A landscape with many peaks, sampled at points; each row gives a point and its height.
From any point a climber steps to the highest of the 2 points nearest to it. It stops when none of these is higher. Distance is the straight distance between rows; heights are no part of it.
j_446: [-22  13  18  11  -1  -7   2   9 -13  -3 -17 -17  -8  -5  -7  -3  11  11
  -6  -1  27 -16 -15]  (h 536)
j_546: [ 12  -4 -12 -26  18 -24 -14  12   8  11  34   0   7  14  11  -1   0  -2
  17  13  -8   1  19]  (h 345)
j_795: [ 26  -4  -8  18 -16  26  15  16  17  25 -11   7   5   1   1  -6 -11  -7
  -4   4  -2  -4  -5]  (h 307)
j_843: [-25  13   4  -7   0 -16   2  14   3  -4 -16  -5  -6   6  -3   0  10   1
   4  13  11 -13  -6]  (h 613)
j_678: [-30  19   5 -33  12 -48  -7   8  -4  -7   6  -2 -12  22 -17  -3  29  -3
  18  13  10  -4  18]  (h 220)
j_791: [  7  -1  -3  28 -24  59  33   3  12  -6 -27  14 -13  -8  -7   3 -28   0
  -8  -5  -8   7 -23]  (h 88)
j_27: [  1  -5  -8 -11  13 -45  -6   1   1  19  25 -12  11   9 -15 -12  15  -1
  13  -4  -8  -3  17]  (h 686)
j_999: [-22   1  18  11 -32  29  10 -22  -4 -21 -22  15   5 -13  -4  26  -6   4
  -5   8  -1  10 -29]  (h 45)
j_181: [ 19 -14 -11  17  19  25  -2   0  14 -22   7 -10 -13  -9  19  -2 -25  -4
  -6 -11   1  -3   2]  (h 214)
j_329: [ 19 -17 -24  -9  17  11  -3   6  15 -12   9  -5  -7   0  23  -7 -11  -7
   6  -2   1  -1  10]  (h 246)
j_238: [ 15 -20 -13  15  -2   9  33  -1  14   5  -9 -12  -8 -10 -14 -22  -6  -4
 -15  -8  -8  -4  -7]  (h 108)
j_362: [ 12   7   8  -7 -22 -21 -17 -15 -23  44  19  19  46  -7  -9  15  10  -7
  -2  -4 -35  18   2]  (h 450)
j_310: [ 28   7  -1  -4 -12   5  -7  19   9  51  12  16  19  14  11   0 -10  -9
 -14  22  -3  -5   9]  (h 414)
j_637: [ 40 -17 -13  22  24  33  16  24  31   4   3  -7 -25   1   7 -29 -32 -15
 -24  -9   8  -8  14]  (h 27)
j_98: [  2  24   5  13   0   9 -15  31  -4  34 -11  -6   5   8  22   0 -13  -5
   3   3  10 -21  -5]  (h 240)
j_159: [ 13  21   1   4 -17  20 -15  27   1  37  -6  21  19  11  26   9 -13  -9
  -2  18  -2 -11  -3]  (h 323)
j_916: [  8  15  -7  -8  11   1 -17  20  10  -2   5   1  -7   9  24   3  -6   1
  16  11   8 -11   8]  (h 600)
j_898: [ -5 -11   6  10  35 -16   2  -5  -6 -17   1 -33 -21  -6  -7 -17   9   8
 -10 -16  23  -9   3]  (h 166)
j_803: [ 27  -7  -6  15  25  -1 -24  16  -4  17  18 -14   3 -14  32 -13 -20  -4
 -15 -17  -4 -20  21]  (h 567)
j_590: [  1  15  -1  -6 -22   7   2  10  15  14  -6  12  11  11  -3   9   3  -5
  17  22  -3   0 -11]  (h 410)
j_106: [-20  20  11  -7  27 -33 -18  10 -30  -9   0 -31 -12   0  11  -7   6   9
  -1   0  13 -14  19]  (h 589)
j_845: [-21  13   6  -6   3 -51  -8  -2 -20  22  -4  -6  10  -6 -29  -8  32  -1
   2  -7 -14  -6  -5]  (h 493)
j_271: [  1   8  -4 -18   6 -30 -25  13  -9  29  24  12  20   4  11  -1   5  -7
  14   9 -18  -4  17]  (h 376)
j_367: [  0  16  -1  39  12  29  -2  27   9  -4 -21  -5 -18   1  16  -2 -18  -1
  -4  -8  20 -16 -16]  (h 226)
j_689: [-10  13   4 -18 -32   2  17  -5  10  11 -12  24  15  12 -15  15  18  -3
  16  23  -4   8 -19]  (h 332)
j_749: [-26   6   2 -27  -4 -32  -9  -5  12 -14  10   6   1  13 -17   3  20  -4
  22  18  -1   1   2]  (h 239)
j_864: [ 33   6  -7   7  -2  38  -3  22  19  21   2  11   0   8  21   7 -21  -8
  -8  11  10  -6   5]  (h 395)
j_560: [ 13  -2 -12  32   0  51  -6   4   9 -30 -11   7 -18  -5  18  12 -35   2
  -7 -19   1   0 -13]  (h 230)
j_225: [ 34  -1  -2  20 -23  64  -3   3   1   0   3  22   1   4  12  14 -35   2
 -14  -7  -1  24   9]  (h 370)
j_206: [ 29  -2  -5  29 -26  50  19  21  11  34 -20  15   4   0   2  -1 -26  -6
 -22   1  -4  -5 -18]  (h 227)
j_113: [  9  19   3   2  14   8 -33  27 -11  19   3   7  10   6  50   6 -25   1
   1   0  -5 -15  14]  (h 554)
j_380: [-23  11  30   1   5 -29  13  -4 -22  14 -12 -28  -7   1 -35 -12  36  12
  -6  -4  21  -3  -4]  (h 582)
j_936: [-53   5  23 -13   6 -31 -11 -19 -22 -25  -5   6  -6 -11  -2  10  32   4
  -6  -1   7  -3   5]  (h 198)
j_361: [-16  20  11   7 -17 -18  -3  16 -13  29 -10   3  24  -7  -8   4   6  -2
   1   2   3 -14 -13]  (h 141)
j_291: [ 16 -19  -8   5 -15  15   5 -13  -4  -6   4   6   7 -13   4   7 -12  -4
  -5  -7 -13  17 -10]  (h 182)
j_400: [ -7  21  11  12  29 -13 -18  25 -29  -5  -1 -32 -13   2  27 -13  -7   7
  -4  -5  17 -19  14]  (h 570)
j_528: [ 16  13  -5  21   2  42  -6  28  20   3 -19   6  -6   6  17   4 -24  -3
   6   5  19 -10  -7]  (h 299)
j_724: [ 26   6  -6 -11   7  28 -23  24  10   6   7  10   5  12  27  11 -20  -8
  15  20   8   0  11]  (h 497)
j_237: [-11  10   9   7 -31   7   6 -16  -1   2 -18   9  16 -10  -6  14   3  -1
  -1   8 -11  -3 -30]  (h 78)
j_402: [ -2   7  -1  37  -9  42  13  23  18 -13 -32  -1 -19   2   0  -7 -14   7
  -9  -2  12 -11 -23]  (h 171)
j_2: [-50  -3  23  -3  20 -22 -18 -24 -23 -37  -9  -7 -17 -20   9   3  14   4
  -4  -5  17  -9  13]  (h 189)
j_16: [-21 -15   1 -22  26 -26  -9 -21   4 -40  13 -10 -14  -1   7   1  16   4
   8   5  10   0  15]  (h 656)
j_768: [-32  -4   3 -18 -18 -29 -14 -39 -11 -22   9  12  18 -15 -12  21  21  -1
   7   5 -16  21  -7]  (h 760)
j_977: [-45  17  25  -9   8 -51 -10  -6 -34   9  -6 -12   1  -4 -24  -7  33   2
  -9  -9   5  -8   3]  (h 520)
j_276: [-26 -15   5 -10  -3 -25  -7 -43 -11 -22  11   2   5 -15 -11   8  19   9
  -1 -12 -11  11  -6]  (h 723)
j_518: [ 14 -13  -7  -8  28 -44 -12   4  -5  17  36 -22   9   6   9 -14   9  -3
   5 -13 -10 -10  21]  (h 646)
j_780: [ 15 -17   0  16  23  -8  23  -4   1   0   5 -44 -19  -5 -24 -30   7   8
 -15 -16  21 -10   1]  (h 152)
j_538: [ 15   7  -2  41 -24  49  19  11   5  16 -24  16   6 -13   2   8 -33   3
 -21 -18  -4  -3 -24]  (h 153)
j_124: [-10 -18   2  10   7  13  40 -12  19 -20 -18  -6 -20   0 -24 -16  13   9
 -11  -1  17  -7 -20]  (h 380)
j_436: [-17  -3   5  19  -3  12  29  -3  -1  -4 -34 -14 -15  -2 -27 -16  16  12
 -19  -2  22  -9 -24]  (h 424)
j_92: [ 23 -25 -16 -18  -8  14   1 -30  -1 -26  26   6   7  -4   5  11 -12  -2
   6  -8 -10  32  13]  (h 594)
j_352: [-23  -1  10  31  -1   6   7  -4 -10 -12 -27 -16 -15 -13 -14  -2   1  13
 -13 -17  19  -9 -22]  (h 477)
j_865: [ 23 -14  -9 -23  -1  -3  -1   0  18   0  25   9   5  14   6  -3   0  -5
  18  11  -9   8  13]  (h 312)
j_736: [ 40 -18 -16  -5 -13  50   4  -4  -3  -4  11  15   6   2  22  12 -27  -8
  -4  -3  -5  32  19]  (h 457)
j_625: [-14  33   8  12 -13  -7 -13  30 -23  34 -21 -13  12   0  18   1   2  -3
  -2  -3   2 -24  -8]  (h 186)
j_542: [  9   7  -1  -9  -8 -19 -17  -5 -17  26  17  12  32  -2  10  11  -3  -7
   4   2 -22  14   5]  (h 412)
j_775: [ 23 -12 -10  -6  33 -20 -21  12   0   8  28 -22  -3  -1  28 -13  -6  -2
   0 -16  -7  -5  34]  (h 612)
j_460: [-37  22  32   2   3 -27  -6  -4 -36   9 -20 -14 -10  -5 -24   1  24  13
  -7  -2  22  -4  -2]  (h 549)
j_383: [-12  -2   3   4   2   5  22   4  25 -20 -29 -10 -21  14 -19 -15  17  10
   9  15  22 -10  -8]  (h 336)
j_567: [ 23 -25  -9  20   0  30  29  -4  20   1  -1   1  -4 -21  -4 -17 -32  -6
 -24 -10  -6   7   3]  (h 79)
j_846: [-49  14  13 -31   9 -55 -14 -14 -10 -18   2   6  -8   3 -17   4  30  -1
   6   3   3   0  12]  (h 207)
j_655: [ -2  -8  -5 -12  19 -44   4 -10   2   1  19 -12  -8   8 -26 -16  33   5
   6  -6  -4  -2   7]  (h 648)
j_726: [  3  -5   1 -19 -37   3  13 -32  -8  16   5  25  27   2 -22  20  11   1
  11   3 -34  28  -9]  (h 647)
j_3: [-17   0   6 -11  19 -44   8  -5 -15   5   0 -26 -11   9 -34 -15  34   9
  -1  -4  13  -7   3]  (h 616)
j_992: [ 15 -13  -3 -12 -21 -21   6 -22  -9  40  17  18  40  -6 -30   7   9  -4
   4  -4 -42  17  -2]  (h 495)
j_192: [  9 -14 -13 -25  -9  -6   1 -36  -4 -11  30  12  16   0  -6  14   7   2
  14   1 -25  35   6]  (h 661)
j_175: [-26 -11  19   7  19 -14  -3 -15 -16 -28  -9 -15 -24 -10   1  -2   7  12
 -14 -13  28 -11  -3]  (h 178)
j_674: [ -6  -3   3  17 -24  48  24 -12   7 -20 -27  21   0  -6  -5  10 -16   6
  -5   5   0   8 -28]  (h 44)
j_844: [  7   0  -3  -9 -30 -11  20 -26  -7  31  -2  24  29   8 -34   5  24  -2
   5   9 -36  14 -15]  (h 565)
j_855: [ -9 -31  -6 -20  12 -31   3 -35   2 -32  17   1  -7 -14  -8  -3  20   1
   4  -9  -6   5   8]  (h 689)
j_239: [ -3 -16   1  -5 -20  16   2 -28   0 -32   1  10   8 -10   4  19  -1   3
   3  -3  -7  16  -7]  (h 209)
j_660: [ 23 -21 -13  20  12   5  46   4   8   4  -8 -34 -20  -3 -28 -35  -1   3
 -25 -19  10 -12  -2]  (h 134)
j_922: [ -2  23   3  13  29   6 -32  34 -18   6  -1 -14 -10   3  47  -3 -19   6
  -5  -7   6 -27  14]  (h 639)
j_301: [-20  26   6 -11   1 -12 -13  29   3  -6 -16  -8  -9  12  22   6   4   4
  14  15  11 -17   7]  (h 712)
j_515: [ 36 -20 -20 -15  15  12   5   3  32  -9  22   4  -5   8   7  -5  -9  -4
  10   7  -1  13  18]  (h 278)
j_273: [  9   2  -2   7  23  10 -26  13  -4   2  14   6   4 -11  41   1 -31  -3
  -3 -11  -3  -9  18]  (h 515)
j_600: [-15  15  10   4 -28 -10  -8   0 -10  19 -15   9  27 -10   3  10   4  -5
   5   5 -18   6 -14]  (h 109)
j_722: [ 19   8  -6  23 -11  63  -5   7   2 -21  -9  23  -7  -6  16  16 -49  -4
  -4 -11   0  16  -9]  (h 291)
j_511: [ 37 -21 -14  -9   6  28  -7  -7   4 -17  25  10   0  -1  22   9 -23  -5
   2  -6  -9  30  18]  (h 527)
j_599: [-11   9  -6 -32 -15 -15   5  -2  18   2   5  16   2  23 -18   5  18  -2
  26  32  -4   4  -9]  (h 272)
j_905: [-18   2  -4 -27 -29 -23  -8 -31 -15  -2  11  18  28  -3 -16  28  25  -2
  14   9 -31  34  -4]  (h 820)
j_381: [ 38 -34 -19  17  16  27  32  10  21   8   9  -9 -16 -13  -9 -28 -36 -18
 -32 -16  -7   1  17]  (h 51)
j_946: [  1  -5  -8   3   3  19  14   7  24 -30 -12  -4 -19  13  -5 -10   0   4
  13  12  15 -11  -8]  (h 294)
j_404: [  5  -6  -3 -29 -36   6   0 -32 -10  -9  14  26  22   1 -11  22  14   2
  21   5 -23  46  -2]  (h 733)
j_559: [-26   1   8 -16  26 -29  -7   0 -10 -18   4 -16 -16   2   1  -2  19   4
   8  -1   8 -11  13]  (h 625)
j_70: [ 15   9  -5  -9 -16  -4   1  12   8  39   5  16  22  15  -5   8   2  -2
  12  18  -8   5   1]  (h 505)
j_858: [ -8 -13   1 -13  11  -3   2   0  19 -36   1   0 -18   8  -4  -4  10   4
   9  15  16  -8   0]  (h 260)
j_573: [  2  -1  -5  31  18  25 -13   3   5 -30  -6  -8 -26 -12  26   0 -31   0
 -14 -22   7 -12 -11]  (h 188)
j_370: [ -6 -15   2 -11  -2  12  12 -27  15 -39   0   8 -11  -1  -5   5   1   0
   1   2  13  10   0]  (h 234)
j_89: [-15  20  -1 -20   4 -49  -2   3  -3  23  10  -9   5  22 -38 -10  38  -1
  16   0  -6  -4   6]  (h 460)

For each start below, name the point where the climber stops.
j_239 -> j_301
j_402 -> j_301
j_106 -> j_905
j_238 -> j_70
j_845 -> j_27
j_999 -> j_70
j_181 -> j_404
j_573 -> j_404
j_674 -> j_301
j_367 -> j_301
j_542 -> j_404
j_936 -> j_70
